Points, in no order, along strands that fork, close into loops and pass close to each other.
In the rows, zero is written as 128.
Points whose rows are less than 88.3 apart are linked; no others are. Some points are linked to none.
z_179: [ 55 135 114  93 155 105 140 125 129 148 109 112 133 170 115 161 101  85
 121 104]
z_722: [151 137 180 143 141 114  86 182  91 136 132 176 147 138 129 109 134 132
  94 162]
z_565: [150  77 170 162  80  81 163 190 128 154  94 194 152 119 162 156 109 169
  93 173]
z_485: [144 179  79 134  91 140  96  58 153 112 134 123 122 104 155 111 149 160
 128 101]
z_934: [146 129 171 128 114 107 145 178 133 113 163 174 136 117  95 109 170 143
 164 138]
z_974: [147  98 137 155 139 147 128 160 128 101 192  95 100 118  67 115 133 104
 146 148]
z_963: [ 73 104 102  70 160 139 180 124 104 164 120  69 135 157 120 150 104  46
 119 115]
z_468: [100 121 136  68 194 126 131 111 105 157 158 119 132 163  98  77 153  95
  98 125]
z_717: [176 137 137  96 110 124 150 135 113 114 145 121  96 111 128 114 154 164
 188 128]
z_943: [141 105 122 164  82 103 163 138 160  91 125 137  78 114  93 134 116 133
 224 137]
z_145: [151 148 117 106 147 149 117  92 121 121 185 117 117 119 110  72 167 130
 128 113]
z_815: [144  73 119  84 162 199 138 119  93 149 153  47 116 109 106 100 132  77
  86 130]
z_998: [165 155 158 133 146 131  54 151  69 153 104 141 122 172 156 124 110 134
  93 159]
z_363: [144 135 178 111 101  93 150 148 135 123 132 192 146 136 117 109 156 158
 190 133]
z_666: [167 159 139 176  86 131 107 106 144 111 154 167 150 100 162  95 157 165
 128 140]
z_720: [ 56 131  62  99 118 120 130 112 192 113 113 126 107 133 101 163 123 108
 105  56]
z_334: [134 141  93 108 145 166  94  91 101 140 108  74 156 121 154 139 115 119
  82 119]
z_796: [114 161 132  76 154 112 117  94 110 155 111 163 125 196 134 103 149 141
 134 110]
z_165: [ 81 106  75 162 145 156 130 104 169  99 129  90 123 132  93 159 110  96
 115  88]
z_629: [133 123 189 142 152 119 114 176 103 125 159 144 153 122 111 122 141 124
 108 156]
z_331: [192 132 159 125 100 130 108 181  84 128 108 136 131  97 157 138 129 158
 116 155]
z_845: [150 138  59 108 109 156 128  72 143  96 124  79  91 116 118 130 130 138
 158  96]
z_685: [137 115  81 180 101 145 108 107 160  90 109  76  92 111 115 164  91 141
 151 125]
z_861: [ 85 139 112 114 165 135 109  94 134 129 121 116 153 151 120 130 129 122
  90 108]
z_268: [101 140 105 112 125 116 141 105 160 113 123 110 129 136 103 135 134 137
 154  93]
z_462: [124 126  39  75 143 159 162  64 143 106 115  96  97 119 115 117 149 111
 104  72]
z_309: [175 128 174  98 113 115 111 202  72 143 116 131 129 120 135 142 120 128
 127 162]
z_591: [182 103 111 185 105 148 112 124 136  87 132  91  99 100 107 149 103 147
 164 152]
z_755: [152  89 144 185  83  95 174 166 162 113 123 162 135 107 116 147 136 150
 168 157]
z_993: [ 96 105  82  62 175 166 155  93 104 146 106  91 126 140 119 112 137  87
  80 112]
z_742: [ 96  90  79 116 142 168 160 118 126 131 129  54 124 124  99 161  95  67
 126 125]
z_546: [132 186 141 142 141 112  87  82 119 145 163 175 159 145 149  75 160 134
 101 130]
z_201: [ 95 122 139 186  83  74 168 162 183 115 115 151 126 115 142 181  96 129
 169 144]
z_990: [ 95 128  96  85 154 129 161  98 133 116 137  94 120 138  97 130 143 117
 142  84]
z_227: [167 111 167 195  93 124 136 140 152 113 139 212 164  91 148 107 144 169
 103 156]
z_300: [163 173 136 130 133 144  62 116  84 147 177 127 138  95 149  87 147 126
  80 148]
z_730: [148 137 142 144 148 158  97 130 107 119 147  97 149 107 142 137 127 141
 111 139]
z_118: [155 100 140 188 126 129 128 148 144  85 171 136 119 110  81 121 135 125
 154 153]
z_68: [ 39 120  79  94 149 124 153 123 147 132 108 101 131 146 108 175 104  72
  99  89]
z_569: [147 111 153  60 152 156 143 152  88 141 172  76  88 114 101  97 146  99
 143 120]
z_689: [185  90 128 173  84 130 135 175 124  91 126 112 112  89 120 157 111 152
 149 171]
z_804: [197 155 150 126  88 134  97 151 100 130 135 151 132  86 158 101 151 157
 115 150]
z_856: [174 167 156 130 120 115  70 139  92 159 121 198 129 175 161  81 148 143
 115 160]
z_653: [188 175 123 118 105 142  90 108  96 135 170 126 130  90 156  94 151 142
 125 130]
z_290: [134 101  86 164 143 137 139  96 151  86 166  97  92 145  55 112 107 110
 168 116]
z_609: [134 101 138 108 145 159 139 150  99 128 168  67 103 116  87 118 134  92
 141 134]
z_923: [134 128 104 157 143 141 131  91 165  92 171 110 118 124  76 103 148 128
 157 122]
z_874: [132 143 160  94 115  85 129 155 105 148  89 146 124 154 153 154 109 143
 167 138]
z_396: [131 140 108 176  97 140  98 111 181 104  91  99 115  96 152 164 103 168
 135 116]
z_615: [137 173 153 115 146 107  84 112 109 156 116 174 128 204 143  90 144 136
 128 136]
z_63: [111 125 161 116 157 128 124 153  95 147 140  94 142 133 119 150 106 103
 122 140]
z_60: [159 171 142 133 147 135  59 126  85 153 147 141 143 150 161 101 127 131
  77 144]
z_634: [ 93 101  94 139 143 135 160 114 155  98 162  78  96 128  62 128 116  80
 164 112]
z_21: [147 148 131  70 168 138 103 113  85 160 129 104 125 154 136 102 133 121
 112 131]
z_141: [127 186 105 124 132 129  90  63 128 142 148 149 154 138 154  89 153 135
 104 103]
z_547: [151 127 146  95 150 180  94 135  78 143 177  84 105  92 118  67 140 103
  84 131]
z_654: [183 138 181 147 109 105  85 159  93 144 104 206 145 148 161 112 130 157
 102 165]
z_400: [126  91 140 208  89  96 175 165 177 105 101 162 130  93 145 169 104 164
 144 158]
z_774: [ 88 126  99 154 160 147 119  90 153 112 143  93 147 134 113 139 123 121
  95 105]
z_892: [ 96  94  86 198 141 145 135 106 169  86 152  92  99 131  91 169  85 102
 143 120]
z_843: [146 126 126  90 122 119 159 134 123 120 151 101  94 129 116 144 131 135
 194 116]
z_660: [132 160 148 136  94 117 117 114 157 117  99 158 146 123 154 124 146 170
 157 121]
z_851: [109 131 113  82 115 122 164 136 118 131 122  83 109 133 123 165 103 110
 174 113]
z_139: [115 115 118  55 165 126 175 116 109 139 147  97 104 142 109 109 138 111
 150  98]
z_196: [ 76 130 134 157  82  87 143 148 195 118 108 141 115 120 124 154 120 133
 185 108]
z_186: [149 102 129 209 104 104 149 142 166  86 135 146 111 120  94 137 120 142
 185 154]
z_918: [141 137 135 186  99 126 109 136 150 112  95 124 133  91 167 166 117 168
 137 151]
z_482: [173 127 164 195 112 136 111 163 123 109 164 176 162  82 148 125 145 156
  74 158]
z_398: [124 114 148  37 168 135 152 138  74 172 148  92  98 151 118 105 130  95
 133 124]
z_326: [106 131 116 151  94 116 141 115 183  99 120 131 113 120 112 140 132 148
 182 103]
z_888: [153 139 179 111  94 100 126 136 134 147 103 218 150 155 156  92 154 160
 163 135]
z_405: [119  98 123  77 183 168 125 112  82 169 128  76 128 141 122 108 123  81
  78 125]
z_191: [143 137 172 176 148 117  97 153 116 140 102 191 152 141 173 162 103 163
  79 169]
z_844: [ 52 100  63 117 139 159 172 117 142 129 116  76 131 133  94 175 101  43
 103  96]
z_586: [ 90 132  37  83 128 149 140  96 164 102  92 111 110 119 100 142 143 106
  95  63]
z_986: [156  73 170 160  71  86 168 179 138 155  94 224 172 128 153 109 134 170
 100 169]
z_232: [144 112 160 153 107  94 136 188 112 144  88 154 148 104 165 178 104 156
 113 175]
z_999: [ 78 153 139 133 116 104 101 144 149 146  70 123 131 139 161 199  75 137
 120 108]
z_162: [127 177  72 104 123 141 111  54 139 126 136 125 131 123 145 100 163 142
 109  86]
z_346: [ 99 146 161 171 174 120  84 138 121 149 103 169 144 180 159 158  98 145
  92 153]
z_96: [107 123  82  73 157 157 124  91  97 147  87  76 137 150 137 143 113 107
  87 104]
z_435: [111 163 118 110 108 116 105  98 152 128 100 129 143 128 141 130 136 156
 140  93]
z_517: [104 142 134 128 188 149  98 113 106 153 128 117 150 163 131 128 114 116
  74 132]
z_600: [ 87 129  98  44 171 112 146 102 103 153 101 117 111 196 120 114 132  99
 116 106]
z_401: [ 83  74 117  55 163 151 192 118 100 174 124  76 126 131 111 117 123  39
 105 139]
z_924: [124  97 151 192  70  97 162 141 201 114  92 192 135 104 155 106 143 161
 175 130]
z_505: [131  76  92 106 169 186 153  91 114 130 153  63 119 113  85  99 139  78
 104 129]
z_944: [110 103  64  59 174 150 194  81 122 114 114  96 111 127 117 102 159  87
 101  95]
z_540: [134  74 164 172  57  92 172 148 170 144  65 221 171 118 180  99 133 170
 121 155]
z_674: [109  81 137 203  52  90 190 152 193 126  71 189 129  99 158 137 116 165
 156 142]
z_209: [149 172 160 171 124 123 102 114 132 123 164 196 170 115 150  86 158 148
 111 137]
z_167: [ 78 145 131 138 178 122  87 118 115 154  97 141 139 206 145 148 104 119
  92 135]
z_801: [137 127 166  78 149 124 124 191  72 154 138 108 116 130 118 136 117 101
 142 148]
z_884: [ 93 131 173 172 124  85 136 165 152 133  92 189 156 146 156 168  99 148
 120 146]
z_670: [130  99  82 128 141 170 137 111 123 110 139  47 114 122 105 143 109 104
 143 116]
z_124: [151 147 169 187 142 139  95 146 117 124 139 180 163 109 174 140 112 155
  74 161]
z_754: [121 142 127 128 114 116 134 139 129 130  99  93 120 118 143 177 103 137
 167 133]
z_662: [143 113 157 169 102  99 136 149 144 123 111 187 159 110 154 131 137 175
 124 156]
z_691: [ 83 125 144 163 154 132 134 147 130 130 136 101 151 128 130 180  92 114
 119 132]
z_891: [168 164 148  75 101 127 142 116 119 130 124 151 109 126 152 114 153 166
 193  99]
z_270: [144 112 153 189 118 130 130 170 130 117 114 140 145  88 158 182  97 161
 104 169]
z_810: [128  91  52 120 150 174 158  81 137 108 142  67  96 124  80 114 127  88
 120 115]
z_669: [ 90 137 132 152  94  93 130 150 156 128  68 113 123 111 170 192  82 138
 155 119]
z_296: [142 176 114 170  85 133  91  70 153 123 146 154 154 101 180 102 150 161
 132 119]
z_878: [171 162 161  75 130 122 114 135  93 140 166 150 111 130 131  76 167 146
 151 115]
z_635: [176 159 179 100 114 121 102 170  83 135 164 182 114 113 128  65 165 135
 118 138]
z_711: [ 76 128 118  75 168 113 146 133  90 167 108  95 126 178 125 156  89  61
 121 132]
z_99: [ 78 142  68  79  87 118 121 113 189 119  94 122  88 128 119 163 124 133
 137  50]
z_493: [102 104 119 184 149 154 136 139 148 105 170  90 137 122 101 166 101 105
 137 143]
z_123: [ 92 158  99  58 158 110 137  85 128 147  98 147 124 184 119 106 148 119
 112  87]
z_964: [122 128 173 121 152 122 122 162 121 129 178 141 144 122  91 103 152 123
 140 130]
z_614: [180 151 163  73 108 119 117 135  89 149 128 176 116 137 160 100 159 162
 157 123]
z_882: [140 126 149 173  75 109 137 120 179 117  96 187 161 106 162 103 146 173
 155 141]
z_293: [122 122 113 150 163 156 125 107 139 109 175  88 137 122  92 112 144 112
 103 127]
z_206: [150 116 131 145  93 114 146 166 123 106 128 104 110 102 128 176 109 137
 182 156]
z_193: [114 141 168 111 186 125 105 137 101 148 164 129 139 156 102  85 147 109
 104 136]

A fork is a point with three links, a tip a point with one. Leave the first point through the second and follow the links. Name the first fork or tip that comes.
z_232, z_270: z_754
z_689, z_591: z_540
z_300, z_653: z_774
z_861, z_517: z_882
z_186, z_118: z_268
z_691, z_63: z_998
z_505, z_810: z_401
z_964, z_629: z_600
z_401, z_963: z_993

How many points has the smallest loop of links through each point below? Write none if it is on no loop.
z_209: 7
z_118: 14
z_754: none
z_268: 10
z_517: none
z_586: none
